Each row is a point on a landscape with many valleys, with its height.
A ball rolls from a point to the lowest of its 2 nearest points, and stops where none of them is lower. Distance is the straight distance between rows; heights are no part of it.
K_661 (h 6.03): [-27 -13 -12  -8 -26  17   8  11 -10 -29 -14   5  -8 -18  22 -14  26  42
  10   3   1 -11   0  -1 -14 -14  -3  16 -20  -3  -1   0 -23   0]
K_911 (h 5.97): [-38   6 -21 -18   0   5   5  16 -31 -32  -6  11 -20 -24 -16  -3   8  42
  -3  13  26  -6  -2   7   2  -5 -19  15   2   5  10   4 -13   5]
K_404 (h 5.79): [-23 -20  -4   5 -44  15  10  -1  -3 -21 -12   2   0 -23  15   1   4  46
   8   0 -12 -15  -1   3  -5 -17   3  27  -6  -4  -7   2 -24  -2]
K_806 (h 4.92): [  0  -8   3  30 -51   8  24  -5   5  -6 -27   6  35   0 -23  25  -4   8
   0  12 -15  -3   0  -7 -18  -2   5   4   2  -1 -27  -2 -21   9]
K_6 (h 2.34): [ 28   8  11 -34   5 -11  14  13  22  17  10 -30  11 -15   7   9  19 -20
  22 -11  -6  10  -4   2  -7  24   5 -35 -38 -16 -27  -3  18   9]
K_645 (h 6.12): [-37  -1 -16 -16 -21   3  20  15 -13 -14 -23  18  -2 -38   6 -11  19  40
   9   6   2   5  -6  -3  -4   3 -14  21 -20 -10  -8  -3 -14   9]
K_22 (h 6.25): [-14  -6  -9 -19 -26   2   4  16  -8  -7  -4  10   3 -31  -7  19   2  30
  13 -10   7   2  -1   7  -1  24   3   3  -8 -17 -18  15 -11  12]
K_790 (h 4.18): [  5  15  19  -7  13 -16 -16  -4  18  16  27 -22  -2   7 -16 -16   1 -24
 -17  -4   7  -4  -2  21 -12  10   5 -15  34  16  -7  11  27  -8]
K_689 (h 6.57): [ -7 -20   5  12 -33  16  46  10 -26 -17 -28   1  15 -29 -23  19  -6  31
  12  14   9  -4   3  -6  -2  -5 -28  14   5   0 -18   0 -20  -7]
K_927 (h 5.70): [ -5  -8 -15  28  -5   5 -24 -17  19 -14   5  28   2  15   5  17  -4  15
   3  -8 -14 -19  13   4   5 -34  13   1  -3   3  10  -1 -28 -18]
K_105 (h 5.94): [-33   2 -19 -24   6  14  26  16 -22 -13 -21   8 -12 -27  12 -21  24  31
  10   2  13   6 -12 -17  -2   7 -19  17 -31 -13  11  -9  -5  11]
K_133 (h 3.91): [ 14 -18  15 -18 -27  18 -10   7   5  -4  17 -28  -6   1   0  16 -18  15
  25  -9  12  -9   3  22  -4   4  27  -9   4 -19 -12  24 -16 -10]
K_400 (h 4.87): [  1 -10  14  32   4  30  44   4 -30 -19 -26   3  -3   8  -9  -6 -14  -2
 -19  26  21   6  -3 -22   6 -13 -26  15   4  11  23  -2  -2  -6]
K_361 (h 4.59): [  9 -18   7  30 -45  29  23  -4  -3  -9 -15   0  25  13 -16  16  -3   9
  -3   6  -1  -4   9 -11 -10  -6   6   0   6   1  -7  13 -22   2]
K_230 (h 6.38): [-28  -2 -24 -11  17  -4   3  10  -5 -21 -11  11 -19 -22  30 -18  28  22
  16   9  -2  -7  10   0  -5  -9 -19   1 -27   2   6 -16  -7  -6]
K_734 (h 5.78): [-24  -3 -11 -13   7   2  34   9 -17   4 -25   3  -4 -28  15 -14  12  10
   8   4  -2  10 -10 -27   3   9 -21  19 -26 -18   2 -10  13   9]
K_906 (h 6.75): [-17  -6   4   3 -24  -1  37  10 -20 -10 -26   2   8 -25  -6   6   5  12
   1  28   9   1  -7   0 -10  -1 -31  11   5  -3 -13  -8   2   2]
K_693 (h 6.02): [ 12  -5   4 -12 -25  10  -5   6  -2   8  -4  -8   9  13  -4  10   9  -6
   0  -3   2   9  -8   0 -14  17  20  -3  -5 -14 -10  15  -1  20]
K_495 (h 6.04): [-14 -15 -15  24   1  21 -11 -14   1 -28   2  21  -8  14   1  16   0  31
  -6  -5  -4 -22  14  -4  12 -38  -2   4   7  11  18   8 -35 -16]
K_656 (h 4.89): [  2  -1  19 -13 -16 -22 -12 -23  17  15  13 -26  -2   1  32 -20  14 -11
  -5   2 -23  -1 -13   2   0 -14  15  21   8   2  -7 -20   2  -2]
K_221 (h 4.43): [ 13 -15   7  -1 -30   9 -13 -12  33  -1  14  -6   5  16  16  12 -12   5
  20  -4 -13  -9   3  12  -2 -28  33   1  -2 -16  -9   0 -22 -16]
K_944 (h 3.68): [ 19   5 -10   0  23   4   4  16  -3   3   2  18   5   2 -23  24  -8  -9
   8 -12  18  13   6   0   3  21  -4 -29  -2  -5  -1  16   6   5]
K_112 (h 4.16): [ 13  -2 -13   7 -14   3 -14  -9   9   3 -13  33  19   2   8  12   5   7
   6 -31 -15   2  -8 -24   6  -7  30  19 -25 -15  -4   4 -14  11]
K_207 (h 4.08): [ -4   3 -12  -1  39 -13 -36 -17  -1   9  15  -8 -12  30  19 -25   3 -10
  -8   5 -14 -10  -6   7   8 -12  10   4  15  17  24 -21  -1   2]
K_314 (h 5.42): [-24  -4   2  -3  10  -6  36  -4 -11   1  -8 -19 -15 -13  16 -22 -14  -3
 -10  14  -4   2 -12 -17   8  -7 -16  26   1  -3  15 -18  32   6]
K_335 (h 4.65): [-26   6 -24 -16  31 -14 -14   0 -10   4  -9  12 -10 -14  32 -27  16  13
   4  -9 -15  -2 -13 -12   3   4   2  19 -21  -2  13 -23   2  14]
K_757 (h 7.45): [ 13 -27  10  19  -8  11   7 -18  15  -5   1 -11   5  25  35  -3   6 -13
   1  15 -13  -8  -5  -7  -7 -32   3   0  -3   2  11 -10 -10 -13]
K_70 (h 5.41): [  2   9   0  16 -37  -7 -30 -22  25   0   2  20  20  10  -4  14 -25   2
  -4 -18 -13  -7   1   8   2 -22  43  13  -9   1  -8   1 -18  -6]
K_659 (h 4.42): [ 32 -16   4   3  -9  19   2   9   7 -19  11  -5  -2   4  -1  21  -8  11
  29  -8  11  -8  23  11   1 -19   7 -26 -13 -11  -4  13 -11 -24]
K_118 (h 5.60): [-15 -14  -3  -6  11  10  43   5 -25  -7 -17 -10 -17 -19  13 -12  -8   7
   3   8  11   3  -3 -19   9  -4 -19  18 -15 -11  17  -6  22   0]
K_525 (h 5.18): [ 10  20   3   4  -4  -3 -24  -1  25  -6  25  -6   6  26 -27   8 -10 -19
  -7   4  17  -2  16  30 -23  -5  15 -36  14  14  -8  14  -1 -17]
K_655 (h 5.39): [  7   0  20 -26   6 -17   4  -2   3  10  20 -41 -11 -20  17 -17  15 -17
   3   3   2  -3   0  17  -2   8 -11 -10   6   1 -14  -4  27 -14]
K_847 (h 3.99): [  4 -25  14  26 -33  49  20  -8 -18 -13  -6  -6   9  27 -10  -1  -2  15
 -15   1   5  -4   5 -18   4 -13   4  11   9   7  16  23 -33  -3]
K_615 (h 5.04): [  2  10  23  11   6 -14  33  -2  -6  13 -11 -32   0 -11  -9 -10  13 -27
 -20  19  -8  10  -3 -20   4   9 -34   6  14   5  -5 -11  35   5]
K_915 (h 3.18): [ -2 -11   3  25  -9  37  18   1 -21  -9  -9  15  -1  25 -21  -5 -10   8
 -19   2  13   4   4 -22  12  -2 -10  10  15  13  23  19 -24  -1]
K_85 (h 5.71): [-31   3 -15 -22  16   2 -21  11 -17 -23   6   2 -36  -9  -2   0  -2  24
  -1  10  24 -12   2  19   2  -3  -6   6   8   1  18  12  -2  -1]
K_190 (h 3.33): [ 18  -6  12   5 -18  23   8  11   2   0  11 -11  -9   9 -26  11 -39  -1
   2 -16  15   6  11   4   2  15  21 -11  19  -5   0  39  -3 -12]
K_62 (h 3.49): [ 19  27  -8   3  12 -19 -23  -9  17  15   1  13  24   7   4   3  29 -17
  -3 -19 -24   8  -5 -11  -4   6   8  -5 -22   0 -14 -20   7  19]
K_330 (h 1.02): [  0  -4  19   6 -24  20   4   5 -12   4  -1  -9   2  26 -20  -7 -12 -18
 -23  17  20   4  -2   4 -11  19  10  -2  22   8   9  25   1   6]
K_604 (h 2.09): [-14   1  16  19 -11  14   9   5 -10  -6  -2   5  -3  21 -25 -10 -15 -17
 -33  33  22   3   0   6  -3   8 -13   2  33  21  13  13   3  -2]
K_597 (h 6.21): [-17  -6  -8  -7 -13  13   3  14 -27 -30  -8   8 -12 -24  -9  10  14  41
   9   6  19 -13  15  11   0  -7 -21   0  -4   4  -1  10 -20  -4]
K_767 (h 4.45): [ 13   5 -11   6  -4  -9  20  15   0  -1  -6  24  21 -16 -41  31 -14   4
  17  -2  11  10   8   5  -3   8 -15 -19   6  -7 -26   6  -8  -6]
K_67 (h 4.68): [ 15  -9  12 -20 -24 -14 -15 -15  30  10  10 -11   6   3  33  -3   3  -8
  19  -3 -23  -1 -12   5  -1 -20  31   8  -9 -14 -17 -13 -10  -8]
K_313 (h 4.11): [-17  -2  -7  25 -21  21   8  -1 -21 -11 -16  29  19  17 -33  12   7  12
 -20  24  16  -2   0  -4  -6  -7 -15   8  19  15   5   5 -36   5]
K_269 (h 2.81): [ 11  39  13  26   2 -22 -20 -31   2  21 -12   0  27   4  -7 -15  33 -23
 -30 -16 -31   2 -13 -21  11   3  -5  25  -1  17 -11 -29  10  19]
K_309 (h 5.69): [ 19  -3  20 -16   3   7  -9  15 -23  -6   2 -17  -6   3  10  -3  19 -14
   4  17  25  -1   8  15 -13   5  -8 -20 -13  -1   7   5   8  -1]
K_283 (h 5.20): [  1 -26  20  10 -40  25   2  -9   8 -13   7 -24  -5  12   8  11 -20  11
   7  10   5 -15   7  18  -2 -21  16   3  10  -4   4  10 -18 -21]
K_621 (h 5.23): [  3  -8   3 -27  13  -6 -17   8  17  -3  17 -13 -20 -15  27   3  -4   4
  35  -4   0 -10  10  22   5  -6   1 -18 -14 -15  -7  -2   0 -25]
K_992 (h 3.81): [ 10   0 -18   2  17  -9 -15  -7   9   8 -11  25  12   4  22   1  19  -3
  10 -22 -22   2  -6 -19   1   1   8   3 -27 -10   2 -11  -2  12]
K_653 (h 2.88): [  5   8 -12   1   8 -18 -28  -7  25  -3  17   3   2   1  15   1  18  -4
  10  -1 -20 -11  15  17  -6 -16  -3 -18  -6   6  -7 -19   0 -10]
K_475 (h 6.07): [-10 -15 -20  -5  31  12  -9   0 -14 -23  -4   3 -22  16  29 -18  24  12
   8  11   4 -17   3  -4  -3 -28  -5  -2 -15   2  26 -12 -14  -7]
K_591 (h 2.80): [ 27  23   2 -12  27 -14  -7  -1  19  31  18 -12  12  13 -15  -3  -1 -31
 -11 -25  -8  18 -12  -3  -2  31  16 -16   5   1  -8   4  21  17]
K_351 (h 4.39): [  0  -6  -7   0  21  -8 -38 -23  12  10  15   3  -8  32  26 -13  -9 -10
   2   1 -15  -9  -9   3  11 -22  24  10  11   4  18 -15 -17  -9]
K_109 (h 5.81): [ -1 -11 -13  -8  28  21   1  10 -31 -23  -7   0 -22   2  16  -9  16  19
  11   1  17  -9   7  -7   2 -12 -11  -1 -21  -2  26   2  -9  -1]
K_630 (h 7.16): [ 14   4   9   5  -4  -3   6  -4   7  13 -14 -14  13   6  27 -11  42 -15
   2   3 -25   4  -4 -24 -11  -5 -11   2 -20 -10 -10 -16  10  13]
K_515 (h 5.51): [ -2  -7  -2 -27  29  16  -8  16 -34 -23   4  -9 -33 -23  12   2   8  24
  20  -3  34 -10  14  15  14  -2 -12 -12 -26  -2  19  10  -8 -15]
K_472 (h 7.30): [ 23  -3   7  26  -4   2   7 -13  17   6  -2  -7  18  27  13  -3  22 -24
  -4   7 -17  -1   5 -15 -12 -19  -6 -12  -6   2  -3 -14   2  -1]
K_28 (h 3.90): [ 10   3  23 -17  12  -3 -18   7   6   8  20 -21 -10   2 -11  -3 -12 -21
  -5   6  28  -4   1  26 -13  12   8 -25  24   8  -1  27  22 -16]
K_165 (h 4.34): [-10  -4   6  -1 -18 -11   5   0   3   1   5  -1  -2  -8   0   3  -8  -2
  -5   9   1  -2   1   9  -6  -3  -7   2  14  -2  -6   1  15   0]
K_428 (h 3.35): [ 13  14 -16   0  26 -15  -1   6  11  17   2  18  16  -3 -13  16  -5 -14
   6 -19  -6  14   1  -7   1  24  -2 -17 -11  -8 -10  -5  16  15]
K_708 (h 3.31): [ -3  -5   6 -12 -17 -11  16   6   2  13  -5  -6  -1 -18 -20  17 -28  -6
  -3 -10   1  12  -7  -6   1  26  19   6  13 -13 -15  26  17  12]
K_336 (h 5.24): [ -3  -9   9 -25   5  11 -15  17 -15 -19  14 -12 -31 -23   3  15  -4  26
  24  -7  28 -13  14  26   7   0  -5 -13 -10 -10   5  21 -10 -22]
K_668 (h 3.41): [ 22  -5 -10  -7  14  -1 -21   4  11 -10   7   2   2  14  20   7  28  -6
  22   4  -3  -9  13   9 -11 -17   1 -29 -22  -2  -3  -7 -10  -9]
K_240 (h 5.25): [ 18  11  15  23  19  -9  32   1  -7  15 -17 -10   9   1 -19  -2  -2 -35
  -9  17  -4  17   4 -24   3  11 -38  -7  13   6  -5 -11  25   2]
K_329 (h 6.41): [-19  -6 -13 -26  -8   1  -6  16   3  -8   0  10 -14 -29  21   4  16  31
  23 -11  -1   0   5   6   4  11   0   0 -24 -14  -6   4 -14   0]
K_338 (h 4.51): [  3  12   1  28  25  -8 -17 -19  10  17   4   5   6  35  -2 -19  -5 -28
 -24   1 -22  -1   2  -6   9   0   3  -2  19  22  19 -19   7   4]
K_711 (h 4.07): [ 44 -16   5  -8 -17  22   6   9  19  -6  11 -16  12  21   0  14  -4  -2
  30  -7   2   2   8   0 -11 -14  29 -23 -18 -19 -14  11 -15  -9]
K_623 (h 2.84): [ 19  -5  -4 -21 -12   9   8  18   9   3   6  -1   9 -13 -12  32  -7  11
  20 -24   7   8  -2   2  -2  25  21 -18 -22 -22 -18  21  -2  17]
K_833 (h 2.56): [ 20  -5   3 -34   2   7  14  19  14   6   1 -11   8 -19   9  19  13  -2
  27 -13   4   8  -2   1  -4  24   5 -33 -47 -22 -19   6   5  12]
K_86 (h 4.17): [  8 -19   7 -18 -23  12 -20  -1  15  -3  17 -12 -13   6  15  13 -13  20
  27  -7   1 -10  -1  17   5 -17  26   4   2 -20  -8   8 -25 -19]
K_398 (h 2.08): [ 46  17   8  -4  25 -15  -2 -10  27  20  29 -39  13  17  -5 -12  20 -29
  10 -14 -17   1   4   8   0  -3   6 -28  -3   3 -19 -18  13  -9]
K_307 (h 3.32): [  7  -6  18 -31 -10 -11   2   9  13  14  16 -27  -6 -15  -1  10 -18 -12
  12  -7  11   2  -3  20 -12  17  19 -17   4 -14 -18  24  22  -9]
K_957 (h 2.10): [ 25   9   7 -12  -9 -15  13   9  22  11   9 -23  15 -10  -4   9   8 -18
  14  -6 -11  11   6   5 -13   9   3 -24 -16 -10 -26  -2  22   0]
K_124 (h 6.88): [-22   6   1   4 -17  -5  27   6 -11  -9 -28   4  13 -21   6  -8  28  10
  -4  29  -4   2 -10 -11 -18  -3 -40  11  -8   0 -14 -22   1   8]
K_438 (h 3.74): [-12  -1 -19   9   1   1  -8  -4  -9   3  -1  32  -7   1  -9   7 -21  17
 -10 -18   0   5  -4 -10  23   1  11  23  13  -3  15   8 -10   8]
K_286 (h 5.03): [-12  -4   1 -23  16  -6  13   5  -2   7  -2 -21 -13 -25  35 -29  26   0
  16   5  -8   4   2  -4   1   6 -19  -3 -25  -6  -1 -19  16  -3]
K_530 (h 1.70): [ 40  18   8 -10  -5  -9   7   1  30  17  23 -35  18  21 -11   0   2 -29
   4  -9  -7  16   0   6 -16   0  24 -26  -7  -2 -26   1  14  -1]
K_850 (h 4.69): [  1  -8 -15 -26  30  -8 -39  -8   8   6  16  -1 -15  14  36 -12   9   3
  20   0 -11  -7 -13   6   4 -13  20   2  -6  -7   8 -16 -24  -6]
K_726 (h 3.58): [ 18  -3  24 -11   6  -3  10  13   5   5  15 -25  -9 -12 -16   9 -31 -19
  12  -2  24   1  11  22  -8  12   7 -27   8  -5  -9  26  27 -24]
K_779 (h 4.88): [-10   3  -9 -13  31 -15   0  -1  -9  11  -2 -14  -8  -8  26 -29  19  -2
   3   1 -16  -2  -7 -10   6   4 -15   7 -10   1   8 -25  21   9]
K_939 (h 2.90): [-21   7  -6   7  -1  17   5   8 -24 -13  -9  17  -8  19 -26 -12  -5   2
 -33  29  26   3  -8  -2  -1   5 -17  18  21  18  18   4   0  12]
K_356 (h 4.86): [  6  34  -3  30  18 -28 -29 -25  20  16  17  16  13  22 -18 -12 -15 -28
 -23 -14 -21   0   8   8   9   0  12  -6  19  29   2 -17   7  -1]
K_657 (h 2.89): [ -9  27  -3  25  25 -35  -3 -17  -7  18 -11  18  16  -8 -14 -14  -2 -13
 -26  -1 -23   3 -13 -12  17   2 -20  22  19  24  -5 -31  17  11]
K_191 (h 3.80): [ 37 -14   6 -28   4  11  -8  10   9  -3  12 -15   2   8  19   9  17  -6
  35  -2   8   0   1   6  -7  -3  13 -26 -27 -18  -8   2 -10  -7]
K_312 (h 5.22): [-15  -8  12 -19  -1 -16  20  -3   6   4   5 -30 -19 -22  30 -21   0  -3
   4   8  -9   0  -2   6   5  -5 -11  11   0  -2   0 -16  24  -8]
K_364 (h 3.07): [  2  -5   5 -28 -20  -9   3   9  16  14   8 -13   0 -23  -7  25 -21   3
  11 -24  -2  11  -9   5  -3  26  35  -4  -8 -24 -19  25   7  13]
K_935 (h 6.68): [-16 -12 -24  25  42  -2  20   1 -23 -18 -20  23  -6  -4   6  -2   0  12
   9  13  -3 -12   8 -12   8 -20 -36  -1  -3  12  19 -25   0  -7]
K_552 (h 6.90): [  5  -3  -9  26  25   0  22   6 -18  -2 -22  23   9   3 -10   6  -1  -7
   1  15   5   7   5 -18   4  -4 -37  -5   4   3   6 -14   5   0]
K_258 (h 4.41): [-23   6 -27 -17  19 -13 -17   1  -7   1  -5  30  -8 -24  17  -1   3  20
   6 -17  -9   2  -8  -5  13   9   5  19 -22  -7   9  -8  -3  13]
K_141 (h 5.37): [  2  11  -9  16 -12 -10 -32 -16  29  -4  13  22   6  14  -4  17 -17   0
   0 -12 -12  -7   8  16   0 -22  24  -3  -1   4  -1  -4 -14 -12]
K_348 (h 2.39): [  1  29  11  39   9 -23  -5 -34   0  19 -11   5  23   9  -9 -19   9 -25
 -37  -4 -32   3 -14 -21  16   1  -8  28  13  28   2 -30  12  16]
K_164 (h 5.10): [-13  12  -2  27 -35  -7 -20 -23   5  -3  -8  40  22   0 -17  16 -24   5
 -18 -12  -7  -1  -2   1   8 -10  24  23   5  12  -5   1 -21  -1]
K_182 (h 5.05): [  6  14  11 -10   7 -31 -17 -25  11  22   8 -25  -2 -13  28 -35  34  -8
  -4 -17 -35  -5 -15  -6  17   1   4  26  -7   7  -9 -34   5   6]
K_706 (h 3.62): [  0   7  14  -7   1  -9  18  11   1  20  -6  -5   0 -11 -36   1 -29 -25
 -16   1  17  18 -10  -7  -8  34   4  -5  30   2 -11  32  29   4]
K_465 (h 3.55): [  8   6 -21   9  17  -2 -28  -4   4   4   3  25   4  23  -5   6   4  -8
  -5  -9  -3   4   7  -1  -1   1   9 -10   0   1  11  -2  -6  10]
K_996 (h 4.84): [-13   5  21   1   6 -25  28  -4  -2  15  -2 -22  -6 -16 -13 -14 -10 -22
 -26  14  -4   8  -8  -8   4  11 -19  15  32  13  -5   0  39   2]
K_688 (h 4.02): [  1 -11   9   2  -7   0  20   9  -9  -2  -3  -3  -7 -14 -15  10 -22  -7
   5   6  15   3  11   4   1   6 -11  -6  11  -3  -2  13  17  -9]
K_245 (h 4.12): [-23   9   3 -12   9 -15  -2   8  -9   9   1  10  -5 -12 -23  -7 -14  -5
 -24  13  19   3 -15   7  -3  16  -8  10  34  11   0  14  26   7]
K_964 (h 5.48): [-10 -23  12  14 -52  18   2 -10  13 -13   1 -15   5  -4   9  15 -16  33
   9  -2 -12 -19   4  14  -1 -19  20  17   7  -6 -11   7 -22  -9]
K_114 (h 4.85): [ 13  -3  -1  40 -47   9  32 -10  10  -3 -25  22  38   1 -33  30 -20   9
   1  -5 -21   7   3 -22  -3  -7  16   9  -1  -1 -24   7 -30   1]
K_801 (h 5.09): [  9  28  -7  15   5 -29 -32 -16  21  10  12  22  15   7 -11   6 -13 -18
 -10 -19 -15   3   5  11   2  -4  19  -1   3  13  -7 -12   6   0]
K_478 (h 4.10): [  2  15 -11  26  12   2 -11  -7   9  11   2  29   6  32 -17  -7 -21 -23
 -17  -4 -10   5   9 -11   6   9   8  -4  17  16  19  -2  -6   3]
K_619 (h 3.87): [-12   5  13 -16  16 -13   5  11  -7  15   5  -7  -7 -23 -24  -4 -17 -14
 -15   3  24   4 -11  10  -8  27  -8  -6  31   9  -6  28  39  -1]
K_77 (h 4.38): [  4 -12  15  14 -12  15  36   8 -26  -8 -18  -6  -3  -6 -13   7 -15  -4
  -3  16  17   6   7 -11   5   0 -18   4   5  -1   7  11   9   0]
K_320 (h 4.50): [ 16  -1  -9  20 -29   6  13  -3   9   4 -28  23  30   0 -13  22   1   5
   4 -15 -19  10  -4 -30  -5  -2  18  11 -17 -13 -18   6 -12  13]
K_393 (h 7.77): [ -8 -15  13  19   0  22  26  -8 -12 -20  -8 -16  -5  23  25 -21   7  -5
 -21  29   8  -4 -13 -11 -10 -28 -17  13  -1  13  27 -16   7  -1]
K_170 (h 3.28): [-10  -4  -5  14  -7  10  -4 -10  -4   5  -5  22  -4  17   2  -6 -24   2
 -20 -10  -3   8 -10 -18  14  -3  21  31  11   0  21   8  -7  10]
K_824 (h 4.09): [ 18  13 -10  16   9   4  14  14   3  -2   5  27   7   3 -42  22 -29  -7
   6  -6  17  13  18   3   3  11  -9 -25  15   3  -6  17  -5 -13]
K_546 (h 4.91): [ 14   1   5  12  -6   4 -10   2  13  -3  16  -2   0  19 -10   7 -14 -13
   0   1  13  -1  17  19  -7  -5   7 -22  13   3   1   9   2 -13]
K_634 (h 3.05): [ 15  18 -10   1  42 -16 -19  -2   5  23   7   4   7  16  -6  -3  -3 -23
  -5 -21 -14  12  -2  -5   7  26   7 -13   4   4   5  -9  17  18]
K_878 (h 1.91): [  3   6   2   2 -18  -1 -15  -8  18  11  11   9   3  13 -10   5 -28 -13
 -10 -17  -3   8  -2   5   4   9  35   7  13  -5  -1  15  -2   1]
K_510 (h 5.87): [ 18   0   7 -17   9   9 -12  10  -6   9   9 -10  -1  20  -1   1  13 -20
  -6   1  17  11  -4   3 -10  20   3 -20   0  -2   3  12   8  11]
K_318 (h 6.55): [-15  -6 -12 -15  -4   0  -3  14   8  -7 -17  12  -3 -23  32 -11  36  20
  19  -3 -11   2   2  -3  -8   3  -7  -1 -36 -10  -6  -9 -10   1]
K_482 (h 4.83): [  9 -21  14  -1 -14  18   1   3  -9 -17   9 -14 -16   4  10   8  -8  13
  14   6  18 -10  15  15   1 -18  -2  -8   0  -4  11  11 -10 -20]
K_699 (h 6.40): [ -7 -11 -16  22  14   8   4   1 -12 -24  -7  22 -13  -1  -2  11  -1  18
   3   9   9 -12  14  -1   8 -22 -23  -3   7   9  17  -1 -13 -11]
K_50 (h 6.14): [ -3   3  -1 -14 -28  -4  -3   7   0   6 -11   7  12 -18   1  12  10   9
   4  -5  -6   7  -8   0 -11  22  13   6 -14 -16 -17   6   0  23]
K_626 (h 4.90): [-12   2  -7 -42  35 -20 -33   2  11   9  21 -11 -22 -14  37 -11  15   6
  22  -5  -8   0 -10  18   8   9   8  -6 -13  -5   2 -13 -11   0]
K_671 (h 4.01): [  4   1 -19 -10  40   4 -24   8 -17  -5   4  13 -12  18  -4   5   8  -7
  -1  -1  13  -1   6   1   3  14  -4 -20  -2   5  22   3  -3  13]
K_542 (h 5.52): [ 12  -1  15 -22  22  -8  -9   8  -7   2  15 -27 -10 -10  14 -10  18 -15
   9   7  12  -5   9  17  -5   7 -15 -23  -8   1  -1  -5  22  -7]
K_618 (h 2.51): [ -9   2   8  23 -20   4  14 -13   8  11 -10  14  -2  20 -14  -3 -37 -21
 -28   0 -13  13  -7 -18  11  10  19  21  27   8  12  12  -5   5]
K_808 (h 6.35): [-17 -15  -2   8 -10  30 -12  -8  -2 -21  15  -1 -18   7   6  13  -3  47
   3 -17  -2 -20  10  -1  17 -36   0  18   9   3  14  14 -34 -21]
K_342 (h 4.32): [  6   0  -5 -23  48   5 -11  12 -29  -3   1 -10 -16   3  10  -7  15  -7
   5   5  19   0  -2   3   3  18  -9 -19 -19  -1  21  -1   8  11]
K_271 (h 2.47): [ 17  16  -3  -8  11  -9 -16   3  25  16  21   2   5  15 -13   7 -23 -20
  -2 -22   3  15  -3   9  -5  17  29 -19   3  -3  -3  14   7   2]
K_66 (h 2.19): [  7  -3  11  13 -16  34  17  14 -22   0  -8   8  -5  19 -38  -4 -24  -1
 -17   2  23   9   6 -10   5  26   1   1  25   8  13  35 -18   2]
K_94 (h 7.62): [-11 -19   3  23   5  13   8 -17   2 -18   0  -6  -1  23  33 -14  12  -3
 -14  26  -3 -15  -5   1  -5 -34 -15   4   1  17  25 -20  -6 -10]
K_838 (h 7.07): [ 17  -3  -6   7  35   9  14  11 -28   2 -19   4   2  -5   3   3  14  -9
  13   8  10   3   9 -17   3   6 -29 -19 -23  -8  11  -9  14   2]
K_87 (h 4.15): [-20   6 -25 -10  14 -17  -3   5 -11   5  -6  31  -5 -21  -4   8  -7  14
  -1  -8   4   5  -9  -3  13  14  -8  13   1  -7   3  -2   5  11]
K_662 (h 2.69): [ -3  -4  14  14 -24  12   8  -5  15   6   9  -4 -12  22 -19   0 -46 -12
 -15  -8   2   7   1   0   7  14  27   8  32   2  10  29  -8 -10]
K_433 (h 7.03): [-14  19   2  11  -2 -10  11  -5  -2   3 -22  -4  12  -8  19 -20  47  -2
 -12  13 -21   2  -8 -20  -9  -7 -34  17 -13   3  -9 -28  11  13]
K_841 (h 3.78): [-11   8 -21  -1  45 -10 -29  -4 -15   3   3  -4 -11  21   8 -25  15  -5
 -13   9 -11  -9  -3  -1   3   0  -5   2   6  17  26 -23   9  14]
K_723 (h 5.06): [-15  -2   0 -44  33 -12 -20  10   9   2  18 -21 -31 -28  31  -9   4   8
  31  -1   5  -7   5  28   9  10  -6 -21 -16  -9   0  -4  -1 -20]
K_69 (h 3.17): [ 18  32   7  17  -4 -18 -13 -15  10  19  -2   1  29  10 -12  -5  28 -22
 -23 -11 -24   7  -2 -14  -6   4  -4   2   0   9 -15 -18  13  17]
K_332 (h 6.42): [-11 -15   0   1 -31  14  19  14 -28 -23 -12   1   8 -33 -22  17   1  47
  14   6  14 -13   9   5   1  -3 -22   7   4   1 -19  12 -23  -7]
K_972 (h 4.67): [-13  -1  -2  38 -36  13   8 -18   0  -2 -14  33  25  15 -19  12 -11   4
 -21   6  -4   0  -4 -10   1 -10   7  17  14  13   4   6 -30   3]
K_576 (h 4.61): [  8  -1  12   1  -6 -11  -7  -7  19   5  17 -15  -4   7  11  -2 -10 -14
   1   3  -6   0   5  16  -3  -8   2  -6  13  -1  -4  -1  15 -11]
K_994 (h 2.42): [ 25  18   3 -13   7 -23 -18  -5  32   8  30 -20  10   2   8  -5  24 -14
  12  -9 -15  -3   7  22  -8  -8   5 -26  -9   1 -21 -18   9  -7]
K_500 (h 4.60): [-30  13   4   1  11 -26  10  -8  -3   7   3  -2  -9 -20  -1 -20  -5   1
 -25  15  -6  -1 -14   5  10   0 -24  24  26  17  -2 -17  31   3]
K_327 (h 3.51): [-14  12  -2  13 -14   9   5   7 -23   4 -25  21  16  17 -30   1  12  -5
 -26  30  15   9 -14 -15 -10   7 -21  16  17   5   1   0 -10  20]
K_903 (h 4.37): [-28  17  -6  -2  16 -26 -16  -1  -5   5   3  15  -4 -13 -10 -13  -3  -2
 -25   8   2   1 -12   9   3   8 -11  19  24  14   3  -8  20   9]
K_897 (h 3.79): [-16  -5 -14  -1  10  -5   0 -10  -8   8  -8  11 -11   4  22 -19 -13   4
 -12  -7 -11   1 -15 -18  14  -8  12  35   0  -6  19 -11  11  13]
K_581 (h 3.67): [ 22 -10  13 -15 -17  22  -3  13   1  -3  16 -20   0   3 -22  19 -21   4
  14 -18  25   1   5  20  -6  17  26 -21   3 -10 -12  37  -7  -5]
K_750 (h 3.34): [-15  20 -10  17  32 -16  -6  -9 -15   8  -8   4   5   8  -1 -23  17  -5
 -25  14 -16  -4  -9 -14   5  -1 -22  17  12  21  11 -31  19  18]
K_559 (h 5.50): [-26  -7  -1 -21   6   2 -10   8  -6 -10  12  -8 -35 -20   9   3 -19  26
  12   0  17  -8   2  21  10  -4  -7  12   6 -13   9  10   6 -14]

Where does a ball stop that starts at each point below?
K_28 => K_530
K_124 => K_336
K_767 => K_878
K_626 => K_348
K_824 => K_878
K_164 => K_330
K_552 => K_141
K_615 => K_530
K_661 => K_530
K_114 => K_348
K_806 => K_330
